Each row is a point on a landscape with many peaks, with its height.
From any point a climber takes the steepest step (rise divided by distance) to one of its 2 nearest points. It stops when none of these is higher. Distance is the straight distance between rows; heights are no part of it.
Q844 h=163: [  6  19  -3   2  10 -12  28  -5 -10   6  15  -2  26   3  -1   0   0  -8
  -4  -7  24  -6  14   1   6  -9  -2  -1  23   3  10  -1   8   3]
Q143 h=355: [ 14  27  13  -9 -11  21   3  11  -7   4   5  -8  -1 -21   0 -14  -3 -12
  13   7  11 -23 -15   6  -9   6  13 -12  24 -10 -13 -14   2   2]
Q202 h=272: [ 22 -17   3 -19   9  -4  13   7   6   8  20  10  22  -7  -5   6  -8 -18
  12  15  10  11  -5   9  13  -8  16 -14  14   0  19  -5  -2  -8]
Q362 h=318: [  3   6   4   7  -3 -27  10 -12 -12   1  -8  12  27 -32  -5  -1  -7  10
 -12  -7  23  -7  15  19 -10  -5 -13 -16  10  -6  10 -11  18   6]
Q809 h=616: [-11 -12 -14 -17  18  -4   0   2   4  12   4   2   5 -12   7  12  -7  -8
  18 -23  -3  16  -8 -22   1   6  13  -2  16  -9   2 -21 -17   7]
Q743 h=336: [ -6  -6  -6   9 -18 -14  16 -21  -8   2 -16   6 -29  16  14  21  26  14
 -10   8   4   9 -12   3  -6   5  -2  13  -5   2   9  25  -2 -14]
Q161 h=499: [-13  -5 -15  -7   5  -8  -9  38   3  12  15 -18  25  40   1  11 -25 -17
  -1 -21   0  -7   5   8 -14 -10   5   4   6   3 -17   6  -7   5]
Q447 h=690: [ 14 -32   0  -3   7  -9  -3   9  -4  -6   8   8  32  22  -5  -1 -10   1
 -14   2   5  22  16   8  11 -21  -1 -13  14   2  16 -17  -8  -5]
Q799 h=326: [ 13  16  15  17 -19  32  -7  -1 -13   2 -17  -2   6  -6  -4  -8  10  11
   1   3  29  -9  -9   5 -27 -18 -13 -15  20 -11 -14 -15 -17 -10]
Q756 h=421: [  2 -16  -6  10   4  10 -11 -10  -4   6 -18  18 -20   8   5  -5  -6  10
  17 -29   0  29   7  -1  17  -4  -8  10 -15  25   2   1  19  31]
Q147 h=615: [ -5   8   2  -8   5   8   8   0  13  12   5  18   1 -19 -14  15  -2  -5
   7  12  12  -9  -6 -13  -3  11  12   1   8   0  -4   6 -14   7]
Q859 h=542: [ -4 -14   9   6 -12   8 -25  -5  -1   5  -3  10 -10  -2 -11   0  -9  21
 -19   1  -1  18   4  -6  -5  -1  -1  11  -7   3   4   4  -5  28]
Q593 h=364: [ 19   2   7 -21  -3  -2  10   3  -6  -6  24   5  14 -13   8 -23  -2 -34
   5  11  -2 -16 -14  11   1  -3   0 -15  -7  -9   5 -21  -4  -1]
Q555 h=230: [-15   9   1  -1   1   5  12 -16  10 -10  -3   1 -23 -25  -1  15   7   1
  -6   1 -35 -21  11 -20   9   9  -1 -12 -16  18  -3  22  -7  -3]
Q758 h=3: [-12 -10   1   2   8 -11 -11  -4   7  -4   6   4   4 -12   8   5 -18  14
  -5   2   4  -3 -17   4   7  30  13  13  16  -9  13  -5   5  16]
Q840 h=264: [ 30   2   9   4  -9  12 -11 -15   4  12 -20 -16   1 -31   6 -24  -7  -5
  13 -12  23   0  -8   1  -5 -11 -24   1 -16   1 -12 -16   3   5]
Q203 h=241: [  7  19  13   7 -20  -8   8  -2  -3   2  -1  -4   2   8 -18 -21  13 -39
  -3  11  -7  -6  17   3  -5   6  11   3   6   3  18   6  14  -6]
Q850 h=285: [ -2  21  21  -8   2   4   3  11   1  -2  -8 -16   0 -29 -30   5  -1 -37
   9  14 -12 -11  -4   3  -4  -9  11 -17  27   9  14 -10   7  -8]
Q14 h=442: [ -9 -15  14  -8  20 -20 -15   8  -7  -3  16  -7   1  13   8  14 -12  -4
 -10  11 -19  10  -8  19   2   8  11  24  25  12  20   5   0   9]
Q85 h=194: [ -5 -12  -4 -24  -1  -2  -1   8  -6   7  24  15  -9 -11  20   1 -18   2
 -10  11 -11  -2  -3  11   8  12  24   5  -2   6   0 -10 -15  22]
Q289 h=524: [-10  -1   1  -1  15   2  -6  15   8  11   5   9  11  30 -12  22   1   0
  -4  14  15  -7  20   5 -18  -3  -1  14  15  10  -7  24 -17  -8]
Q258 h=627: [  2   1  -1  -3   2  19   9   4  -1   0  -3   1 -23  -8  -5  11  23  -6
  11 -18 -18  12  17 -33   6   3  18 -17 -12   0  -5  14   1 -12]
Q951 h=180: [-27  -5   2  14  -7 -13 -26  -3  -4  -7   0  10  -9  28   1   9 -11  20
 -26   6   1 -10  12   9 -18  11  -3   8  18  -4  -8  33 -33 -10]
Q837 h=252: [ 11  11  24  -9  13   3   1   3  13   0   4 -13  10 -15 -28  11   3 -24
  -1  16 -10   1   2   6  -7 -16  -4 -12  14   8  13  -2  14  -4]
Q901 h=167: [ 17   2  -8   7  -5 -12   5  -1   4  -2   6 -18   6  14  -5   0   0  11
  -6   5  22  14   6  -3   9  -7  -8  18  -2  -3  13  -2  24  13]
Q978 h=240: [-13  -6   4  -3   5 -25   9 -13  -7  14 -15  -9 -13   9  -7   4   7 -25
  -6   3 -24 -14  15  -7   3  24  17  10  16  17  16  24  -8 -13]
Q102 h=405: [ -1 -10  -4   9   4   1   9  -1  -6   4  -3   5 -20  27  -1  32  21  20
  -3  -2   9  13   2  -1  -9  11  -2  16   3   3  -6  20  -7   1]
Q765 h=386: [ 14  20  20  17 -16  19  -4 -11  -4   4  -2 -12  10  -7 -12 -13   9  -2
  -7  -8  16  -6   2   0 -24 -22 -23   0   6  -5 -16  -8  -8   6]
Q571 h=91: [  4   1  10   1 -20 -16 -10 -14   6  -9  -9 -25 -20  -7  -4  -3  10   8
  -3  11 -10   5  -4  -1  -9  14  11  22  -9  -7   7  11  17   3]
Q825 h=282: [ -7   7  15   1  -3 -14  -3  -2  -8   8  -4  -4  -6   0 -11  -9  13 -26
  -3  14 -21  -4  12  -2  -3  22  26  15   6   7  18   9   6  -9]
Q731 h=198: [ -4  31 -19  12 -15   6  29   8  -8  -1  -5  -6   2  31   9   6  29   4
  13  -3  26   7  -7   6  -6 -19   5   1  11 -15 -13   1   9 -30]
Q750 h=322: [ -6  -4   8  -5  15   2   9  -2  -9   2   5 -11  -9   0  -1  33  -2  23
  -9   7   7   2 -18   7  22  21  25   4  22  -5   0  22 -10 -15]
Q636 h=281: [  1   8  15  -5  -3  19  -3   3  -7   9  -1   1 -15 -25   7  14  11  13
 -17   4  -2 -23 -22  -7 -14   4   1  -7 -12 -11 -23 -10 -25  -5]
Q876 h=332: [ -1 -21 -14 -11  15  19   9   7 -14 -33 -13  25  -5   4  12  -9  12   3
  25   7 -21  12   1 -12  25  -5   4 -13 -14  14  10  -9   4   7]
Q683 h=408: [ -4  -3  -6   3  15  20 -15   1  -4 -14  -4  20  -7 -15   8 -25  -4   2
  13  -5 -27 -11 -16   9  14 -21 -10  -7 -43   9   1 -12  18  16]
Q153 h=449: [-18  11  -2  -1   7  -3 -15  24   6   3   8   3  16  35  -9  -2 -19   8
  -2  22   8 -11  28   0 -10 -10   3  11  15   7  -5  33 -15 -30]
Q220 h=290: [ -6  21  -4  16  -9  -3  -6   7  -3  -1   5   0  24  23  -9 -12 -15  27
 -24  11  28  -7  18 -12   5 -17  -2   5  11 -11   0  17  -2 -11]
Q526 h=377: [ 14 -14  10   4  -7  10 -19 -16  -2   4  -1   2   4 -17  -6 -35 -15   2
 -11 -16  -3   2  -5  15   8 -27 -21 -11 -34  -1   5  -7  10  12]
Q856 h=341: [ -1 -12 -16   2 -16  -7   4 -19  -5  -4 -36  -3 -32  -5   6  -9  11  19
   7  -8  -8  17  10 -18  16   3   9  25 -22   5   3  26   9   2]
Q81 h=506: [  1   0  15  -1  25  -8 -14  23  -1   7  16 -14  15  17  -8  12 -15   2
  -9  20  -1   7   1  15  -1  -1  14  27  22   1  12  12   4   2]
Q903 h=416: [-13  -5  -1   4 -16   7 -19  -3 -11   7   6   6 -15 -11  16  -7 -23  31
 -18  -7   4 -10 -15   8  10  16  11  12 -11 -13 -15   0 -20  22]
Q589 h=434: [  7 -25   5   0  -1   7 -22  -5   3  -8 -13  21  15  -8 -13 -25 -15  11
 -12   3  -9   8  -5   4  13 -17 -18 -25 -20  -2  14 -10  15  15]
Q918 h=84: [  4  18  -6   8   0  -3  13  17  -3   7  12 -30  34  22  -1  16  -4   2
  -2 -22  18  -9   4   5  -1  -6  -2   3   5   0 -21  -2   7 -12]
Q86 h=367: [  3 -13  -4 -13  12  16   2   8  -7 -32  -4  23   0  -6   1 -16   3  -2
  13  18 -29 -14 -11  -8  20 -16  -6 -15 -25   5  13  -9   5  13]
Q782 h=468: [ -9 -18   4   7   2  12 -25 -10  -5   4 -16  29  -8   2   0 -12 -14  14
  -8 -13 -10  23   7  -2  11  -9  -5   5 -14  23   5  -2   9  32]
Q266 h=689: [-13  -4   0  -9   5  11   6   0  -7  -1  -1  -9 -30  12  -9  21  27 -21
   8 -24 -22   6  18 -21  -9   4   7  -5   1  -6 -11  18 -11 -14]
Q675 h=505: [ 11 -28   0  -8   5   2 -15   6   7   5 -10  18  18  -5 -12  -1 -14   9
 -11   8   5   7 -10  -9  16  -6  -6 -26   1  -8  20 -19   2  12]
Q416 h=136: [  1 -15 -12   6  -5  -2  -6 -14  -8   7   5  23   9   3  -6 -31 -26  -2
 -10 -11  26  19   1  27  22  -6 -12  -5 -21   1  16  -1   0  14]
Q691 h=298: [-25   4   6  12   0   1  -4 -19   8  -6  -8   8  -6  13  -2  36  23   8
 -19  12   2  -3  -2  12 -25   0 -28  16  -7   5   1  10  -6 -11]
Q106 h=441: [ 13   1  -5   2 -11  -2   5 -12  19   4  -6  10   0 -27 -18  -8  -7  -3
  12   3  11   6  -6  -1   7   9 -12  -3 -21   1   4  -1  19  20]
Q46 h=381: [-12   1   8  -7  -2  -1   7 -15  -4   0   9 -16 -15  -2  -5  21   2   5
 -18   8 -13 -12 -11  -1  12  18  15   3   6  10   2  16 -15   0]
Q772 h=450: [ -4   3 -10 -13  20  -6  -1  32  -5  16  19 -26   9  35   2  17  -2 -22
  12 -12  -3   5   7   6  -7 -16   7  14  11  -2 -10   5  -5  -2]
Q569 h=551: [ -7   6  16   6  -9   7 -23   8  11  -3  14   8   9   8   2 -30 -20  17
   0   0  12 -10   5   4  -5  14   8  10  15 -28  -5  13   2  -3]
Q168 h=118: [  3  25   0   0   4  -1  30  12 -19   5   8 -15  32  15   5  14  -3  18
  -8  -8  29 -19  12   5   4  -9   6   7  18  10  -9   6  15 -14]
Q533 h=443: [ 12   8 -12   2   8   8  -6  11   2  -1  -4   6 -24 -22   7 -30  -3  -8
  13  -3 -19 -13  -9  14  18 -19 -14 -13 -55  -5  -4 -17  21  -1]
Q514 h=188: [  6   0   6   2  17  10   3  -6  16 -15  -1   5   1  -7  -6  -3  13  -9
  12   8 -20   7  10 -20   3  -4  -2 -18  -7  15  22  11  24   1]
Q455 h=385: [ 11   8   1   6 -15 -10  13 -20   8   4  -2   6  18 -27 -12 -10 -14  -2
   2  -2  28  -5  -5  12   4   0 -13 -10   0  -5   7  -3  16  17]
Q73 h=649: [ -2  -8 -29  14   2 -20 -17  24  -2  -2   6   8  20  38  12 -11 -25  -7
   2  -9   5  26  26 -10  -6  -5  -1  -8  18   8  -4   2 -14  -8]
Q963 h=617: [-16   8  10  -5  15  -3   7  -4  -4   2   6   6 -10  16  -7  28  16 -12
   0  16   5 -15   1  13 -15  10   4  19  18   5  -2  31 -18 -12]
Q573 h=612: [ -5   7 -13   0  -7   1   7  13   2  -1   6 -12 -22  36 -17  11  26 -19
   6 -23 -14   5  14 -11 -17  -5  -6  -2  -9  -9 -21  16   8   6]
Q352 h=236: [-23  -9   7  20  -9  -6 -19 -16   3  -4 -10   2  -4  18  -1  21   3  27
 -30   5   2   0   3   8 -21   4 -18  14   1  -3  -2  21 -19  -4]
Q592 h=476: [-15  -5 -14  13   8  -2   5   6   1   6   2   8  -6  32  13  37  22   9
   5 -13  13   7  -2  16 -23  14 -15   3   5  -9 -24  15 -12 -23]
Q781 h=466: [ -2  12  30  -1 -10  24  -9   5   8  -4   0   7   2   5   7 -22  -3  24
  15  -4  17 -14  -1   9 -16  15   3   7  29 -19 -25  -1  -6 -20]
Q325 h=234: [-12 -10  -5   0  17  -3   4 -16   3  -2  -7  -1 -17   3   3  15  10   1
   4 -17 -21   6  10 -25  -1  17  -7   1   9  22  14  11   3  14]
Q668 h=561: [-15 -11 -11  -2  11  -1 -15   9  11   8  10  -5  14   9  -6   6  -8  -6
   6 -29   3  22   0 -15  -7   0   5  -3  17 -21  -8 -16 -13   9]
Q19 h=472: [ -1   0   5  -1   0  -1 -16   2   5  -3  26  10  23  13   9 -38 -19  -6
   1   5  12  -3   2  14  -6   1   2   4  14 -22  11   0  -3   7]
Q173 h=370: [-18  15  -4  18   1  11  -1  -4   8  -1 -15   9   7  15  -9  28  18  15
  -7  12  25   5  -1  -6 -21 -13 -22  13   1  -3  -4  -1  -2 -13]
Q940 h=763: [ -3  -5 -16  18   4  -9 -24  16   7   1   7  13   9  25  -3  -3 -21  11
  -7   2  12  22  26 -11  -1   9   7   2  21  -2   2  13 -12  -5]
Q975 h=693: [ -4  -1 -10 -13  15  -3   6   0  14  15   2  20  13 -23  -8   1 -11 -13
  13   4   7  -2  -7 -24   3   5   4  -6   7   3   9 -15  -8  10]
Q187 h=55: [  4  14  -7  15   6   5   3  24   3   0  -1 -25  16  28  -3  27   6  17
   4  -4  23   5  -5  -1   0  -2   3  18   2  -7 -12  -1   8 -16]
Q229 h=199: [ 13  19  -2  -2  -1  -6  25  -7  -4   3  11  -1   7  -3 -13  -2  11 -28
   3   4   9   1  13  -9   9   2   9  -7  17   8  14   5  12  -3]
Q741 h=507: [ -7   1  -9  14   7   0  -8  -1  11   5  -2 -13  11   8 -12   5   5   6
   5 -29  14  19  -1 -21  -3   0  -9   3   5 -19  -9 -13   6  13]
Q442 h=346: [  3 -15   7  -9  11   0  -6   0  -5 -20   4   5  -1 -11  23 -14   6  -7
  13  -4 -41  -9 -13  -8  -4  14 -10   1 -15  10   0 -26 -11  -1]
Q769 h=225: [  4  11   0  11 -14  -2  -7   6  -2   3  12  -3  18  22  -2 -17 -12  19
 -19   3  27 -10   7   3   0 -15  -6  20   3  -9   7  10   9  16]
Q467 h=314: [ -4  -8  -4   1  16  -6   4  -5   6 -15   9  -6  -7 -20  32 -11   2  -2
   2  -6 -53 -19   3  -6   0   5 -12 -13 -14  18 -13 -16 -12  -3]
Q324 h=383: [ -7 -26  11 -15   6 -17 -10   1  -1 -12   8  12  -9  16  11   9  -1 -13
   1   9 -29  12   2  11  -4   7   4  11  13  23  20  -2  -1  17]
Q453 h=581: [  8  -5   3   1  21  -5  -6  16   3   7  18  -9  33  17  -9   6 -12   1
 -18  13  11   8   9   7   6 -16   6   6  19   5  15  -4   7  -3]
Q889 h=278: [ 11 -12   1 -14  16  10   0  14  -3  14  19   0  -3  -2  -3  20  -5  14
   6   3  14  14  -6   2  14  13  33   2  23  -7   0   8  -5  -4]
Q78 h=379: [ 14   3  -3   5  13  -1  -2  14  -2  -3   5 -32   3  25 -10   8  17  -4
   2 -15 -11  22  15 -11   2  -5   2  -1  -6   1   2  -6  26  -8]
Q501 h=540: [ -9   4 -16   7  -6  -2  10  17   7   1   2  -7  -8  40  -6  28  21  -7
   8 -14   6   0  -5   8 -26   3 -13   3 -10  -8 -34  12  -3  -7]
Q253 h=293: [ 35   8   8  -6 -10   8   1 -14  -2   3 -20 -23 -13 -38   7 -28  -2  -9
  11 -20  10  -9  -9  10   9 -29 -21  -5 -27   2 -14  -6  12  -3]
Q882 h=492: [ 15  16  -4 -10  -5   1  12   0  -7   9   4   8  -9 -27  -2 -24  -8 -22
  -3  -2   3 -19 -13  10  17 -12 -14 -18 -38  -9  -2 -13  13   9]
Q860 h=251: [ 10 -31  -4 -21  12  -6   8  10  -4  -8   6   9   6   8   1  10   1 -10
  21  10 -10  21 -11  -3  16  -2  15   1  10   5  20 -22 -10  -6]
Q500 h=269: [  7  15  15   8 -16  30  -5   3  -5   8 -23   3 -11 -23   9  16  15  12
   5   5  13 -14 -29   3 -27  -4  -6 -14   4 -15 -20 -18 -14 -12]
Q344 h=452: [-18  -1  14 -11   1   3   1 -20   5   4  18 -19  -3   5   8  12  -7  -9
  -7   4  -9 -29 -15  12  -3  11   5   8  19   3  -9  17 -37  -6]
Q887 h=488: [  1   4  -5   1  -4   5 -15   1  -4  13   0   0 -14 -24   9 -19 -18  14
   6  -5  16 -13 -21   5   0  10  -2  15 -27 -17 -18 -12  -4  17]
Q125 h=545: [ -1  19  -4   8  -6   4   6  -6 -14  12   0  -2 -17 -26  24 -14  -3  13
  14 -12  13 -19 -19  -2   0  25  -2  21 -14  -8 -30 -11 -16   2]
Q236 h=642: [  0 -12   1  14  -5  -4 -33   8   3   0   5  10   5  13  -8  -4 -18  13
 -23   9   4  22  17   0  -3   4   7   5  10  -2  11   1  -4  12]
Q777 h=25: [ 10   6   4  -4 -22   3  -4 -14  15 -12 -25  -4 -15 -27 -13   0  10  10
   5  17  13   5 -24   0  -9 -20 -13  12 -10 -15 -11   7   6   4]
Q497 h=439: [ -6   4  -4  15   9  10   0  -4   9   0 -19  -7   0  15 -15  20  18  22
  -3  -9  19  13   5 -27  -9  -9 -20  14  -1  -5  -5  -6   4   2]
Q539 h=231: [ 29   9  13   6  -4   8  -5  -4  -4   0 -13 -20  -4 -22  14 -24   8 -12
  14   1   3  -2 -12 -16  -9   7 -13  -1  -8   5   0 -26  18  -1]
Q666 h=601: [ 14  27 -13  12  -1   0   9  12 -11  15 -13  -3 -27 -36  14 -10   5   6
  17   3  13 -25  -8   2  -1  16  -6   7 -13 -11 -34 -23  -6  -4]
Q639 h=333: [ 18  -4  14  -7  -7  -4   2 -25  -6  -3  -3  -9  -3 -33   1 -24  -6   2
  -7 -16   4  -3  -2  18   6 -35 -23  -4 -33  -3   8   3  21  10]
Q230 h=90: [-15  18   1   4 -18   6  -1  -8  10  -6 -12   6  -5  -5  18   3  16  14
   1  23  18  10 -30  14 -24 -24  -2  19  10 -20  -1   2   9 -10]
Q60 h=315: [ 23 -12  -1 -26   2  -7  24  -5  -9  -4  14  17  16 -13  -5  -3  -3 -19
  -4  11   9  -7  -5  12  20  -7   0 -25  -3  -2  21 -10   3  -1]
Q415 h=299: [ -8 -23  -7  -5  18   9   1   0  -7 -23  -8   9  -7  10  23   3  15  -6
  25 -19 -31  26   6 -14   5   3  10 -17   1  13   2  -4   8   5]
Q317 h=248: [ -2 -11  -9 -20   8 -23  10  13   9  -8   9   9 -13 -26   8  11  -4  -4
   0  22 -45 -10   2   9  11   3  13 -14 -14   8   0 -17  -5  -5]
Q857 h=197: [-20   2  -2   1  24  -7   9 -18  -3  -9 -13 -17 -12   9  -6  32  19  -5
   0 -14  -3  -2   7 -21   4  19  -7  11  17  11   2  12  -8 -13]
Q330 h=36: [ -4  -9  -4  -3 -13 -18  -8  -5   0  -9   7 -13 -15 -21  15  -1 -16  10
  -5   5 -13  -2 -20  12   9  37   9   5 -15  -8   5 -14  13  13]
Q285 h=214: [ -5  -8  17 -13  25  15  -8  -1  23  -6   2   5   6 -18 -10   8   1 -14
   9  12 -22   0   9 -16  -9 -19  -4 -17   0  12  21   3   6   3]
Q311 h=342: [ 17  11  -6   6   1 -10  19  -2  -9  -3   6 -28   9  14  -2  -3  21 -10
  -2 -24  -7   7  25 -13   7 -16  -5 -13  -6   0   2  -4  27  -9]
Q535 h=319: [-11   2  -5   4 -25  -7  15 -25  -9  -1  -4  -4 -27   8   6  10  11  10
 -16   5 -11 -13 -19   1  13  12   5   5  -9   5   0  19 -16   0]
Q599 h=566: [ -9 -16 -20   1  -5 -18 -11  31   7   0  14  -2  26  42   7  -5 -19 -18
   0 -23  -7  16  18  13 -11 -11   0  -7  14  -3 -12 -10 -12   4]
Q212 h=245: [ -9  25 -13  14  -8  18  32   5   7   5  -3  14  16  29  16   8  10  18
  11  -3  32   2   2  15  -9 -21 -11  -1  16  -2 -12   3  14 -26]
Q70 h=160: [  8  16 -16  10 -19  -2  21  -3  -3   0 -19 -10  -5  15  -3   2  30   3
  16   7  31  16  -2  -7   3  -2  12  15   3 -19  -2   4   8 -20]
Q812 h=414: [  4   0  -4  -3  28  -7  -1  17   4   6   7 -23   6  22  -8  19   9 -18
  11 -10  -7  17  12  -3  -2   4   3   9  14   6  -4  -2   3 -10]
Q329 h=544: [ 17  29  -7   5  -4  10   6   9  -3  16   5   3 -15 -33   0 -25  -3 -22
  13  -6  10 -22  -8   7   3   4 -11  -6 -27  -4 -26 -16  -1   7]
Q913 h=406: [ 12 -14  10 -18  -5   0  -1   2  -5  -8  28   9  23   9   9 -28  -4 -25
   3  10  -1  -3 -14  19  -3  -2  -6   3   0  -9  13 -15 -16   7]
Q561 h=191: [-14 -10  -7  -1 -10  -9  17 -20   2   5 -16 -15 -19  19  -2  -2  -3 -20
 -17   4 -30 -23  11 -12  16  17  10  -8   8  24  11  23 -13  -1]
Q911 h=265: [ 10   4  -5  16   0 -26  16  -3 -11   5  -9   2  31 -23  -1   7  -5  20
 -11 -24  28   8  25   3 -10  -6 -18  -6  -5  -1  -8 -12  14  -2]
Q609 h=127: [ -2  18  -6   5 -21  -4  11  -5   4 -10 -17   2 -10   2  -1   3  22  11
   9  27  25   9 -19   5  -7  -6  12  21   9 -16   3  11  10 -16]
Q544 h=215: [ 13  -2 -16  21  -4 -19   8  -3  -8  14   5  -1  27  12  -2  -5  -6   8
 -13 -26  19  11  27  -1  -1  -7 -18  -4 -10   9  -8   3   1   6]
Q794 h=320: [  4  25  13  -9  -2   2  -5   9  -4   4   2 -10  -2 -24  -8 -10   2 -30
  10  12  -9 -19 -18   0  -6   9  21 -10  14  -4   3 -14   8  -6]
Q251 h=504: [ 10  14  -5   3 -17  -2  12   1  15   3 -20   5 -17 -35 -17  -3   6  -5
  11  14  -5  -8   4 -16  10  12   8 -16 -22   0  -1   1  20   1]
Q880 h=447: [  4   6  17  10  -7  11 -23  -6   5   8   5  -5   9 -12 -14 -19  -2  -8
  -8  -2   4   0   0  -7 -21   0  -7  -6  -1  -9  -8  -6 -10  12]
Q869 h=193: [-20   1  -3  11 -11   5  11 -16   6  -6 -13 -10 -18  -3   5  -7   6 -10
 -14  -3 -44 -33  22 -17  13   8   3 -14 -12  19   4  30  -8  -7]
Q107 h=284: [  2 -25  -9 -23  15 -10  11  12   3 -12  -6  16  -7 -15   7  14  -3   1
  15  16 -28   4  -6  -6  18   0  15  -7  -5  11  14 -26  -6  -7]
Q483 h=595: [ 15 -37  -5 -12  -4   4  -3   5  -9 -16  -8  25  21   9  -9 -10 -12   5
 -12   1   8  26   8   3  24 -13  -6 -26   0   0  10 -20 -13   4]
Q29 h=237: [ -3 -15  10 -22   5   6 -10  11   1  15  21  10  -2  -5   5  11 -24  14
  -6  15   1   3   1   8   5   8  37   7  16  -1   7   9 -17   9]
Q757 h=175: [  9 -15 -14  12   2 -15   7 -15 -14  10  10  22  22  12   0 -18 -12   0
 -13 -19  19  23  23   9  14  -6 -15 -11  -7   4   7   0  -3  10]
Q897 h=401: [  3  22  23  -6 -20  32   6   8   3  -4   2   4  -3  -7  -7 -10  -2   7
  21   4  12 -24 -16  25 -13   3  10 -14  31 -17 -19  -1  -3 -10]
Q172 h=369: [ -5  23  -4   5   2  -4  -5  19   2  -6   5  -6  27  31  -2  -6 -29  20
 -12   6  16 -10  24 -17  12 -12   3  -6  18   9  -6  23  -4 -35]
Q541 h=56: [ -3   1  11   9 -21   8 -14  -8  11   0 -16   3  -2 -13   1   4  13  23
  -8  15  19   5 -29   6 -24 -24  -9  12  -2 -24 -11   1  -7  -1]
Q434 h=391: [ -1 -16  15  -1   1   3 -24  -5   7  -4   7   7  10  -6   5 -16  -3  -7
  -3  -3 -20   6  -9  -4 -16  12 -10   2  -6   1   4 -20  -5  16]
Q805 h=64: [  4   0   1  -2 -26 -12  -6 -12  -6  -2   0 -21 -28 -16  11 -13   3   5
  -4   3 -13  -4  -6   1   3  29  14  15 -25  -3  -2   2   6   5]
Q154 h=331: [  1  -9   1  -4  -1 -16  -6  -3 -10  -9   4   8 -13  16   2 -11  10 -17
   1  10 -25   8   3  -3  -3  18   3  11  -2  13  25   3  18  11]
Q149 h=211: [ -7 -11 -16 -19  -5 -18  15   3   1   3  23   9 -14 -16  23   4 -12  -8
  -6  13 -34  -9   5  13  12   4  13   0 -11  15  -6 -19 -20  13]
Q493 h=528: [-34   8  24 -11  10  10   2 -16  -3  -3   6   4  -2   4  10  20   4 -10
   4  10  -3 -26  -5  25 -19   2  -1  12  30  -2  -9  19 -32 -23]
Q774 h=297: [-20  18 -17  21  -4  17   3   9   9  11 -11  17  21  29  13  16   8  20
  -2   4  33  11   5   5 -20 -19 -14  -4   2   0 -11   3   1 -30]
Q688 h=125: [ 16   4   6   1  -7 -13  -8   3   5  -4  -4 -21  -7  -9 -12   3  -1   7
   1  20  10   8 -11   0   3   6  12  11   1 -14  17  -1  30   5]
Q847 h=382: [  3  -8 -18   4  -1   5   0 -16  -1  -4 -19   6 -26  -5   4 -14   1   6
  25 -17  -6  23   6 -12  20   5   1   9 -29  11   7  10  24  13]
Q678 h=273: [-20  -5   6 -12  12   0  -2 -11  19  -3   8  -3  -5 -33   7  13 -10  -3
  -5  -2 -37 -22   4  -9  -7  -1  -6 -10  -8  17  -6  -6 -20   2]
Q55 h=200: [  4  15   6  -2  -7  -9 -12   5  -7   0 -24 -21 -15 -28  10 -23   6  -7
   5   4 -15 -18 -13 -17  -4  14   5  -3 -16 -12   0 -27  18  -6]
Q664 h=343: [-12   1  -4  -4  -5   5   0  -5  -3   9  11  -5  -6 -16   9   5 -10  20
 -29   1 -11 -26 -16  -1   8   3   5  -4  -4  -5 -23  -7 -32  14]
Q591 h=161: [ 23 -18   3   0  10   4  12  -8   8 -22   2   4  11  -3  -8  -4  14  -6
  10  11 -16  10   3   0  14  -5  -5 -33  -7   7  21  -3  26  -7]
Q888 h=101: [  5 -14 -13  -6   1   8  17 -10  -5 -13  -1  22   3   1 -10 -22 -17  -8
   6  -6  10  10 -14  20  29   5 -21  -7 -36   8  17  -9   1  13]
Q133 h=565: [  5   5   2  -7   3   4  11   1   6   7 -10   1 -15 -21 -18  17  14  -6
   3   6  -4   0   4 -26  10  19  19 -12  -6   3   1   7   6  -8]
Q616 h=268: [-18 -19  -6  -5  13  -7   5 -10  -9  -9 -12 -12 -22  13  23   8   8  -8
  10 -32 -34  15  16 -10   8  12   4 -18  14  19   0   5   7   7]

For each start below, name the point where the climber stops.
Q869 => Q880
Q805 => Q963
Q416 => Q266
Q514 => Q569
Q541 => Q975
Q311 => Q940
Q856 => Q940
Q539 => Q447
Q777 => Q975
Q352 => Q975

Call two points neighbours if one is among the 2 nearest of the other. Go from one point of each pair to the other, from neighbour to neighbour, staying as high as possible. Name the lowest point that can't be avoided.
Q975 and Q963 => Q535
Q940 and Q447 => Q229
Q666 and Q880 => Q500
Q266 and Q975 => Q133
Q569 and Q107 => Q860
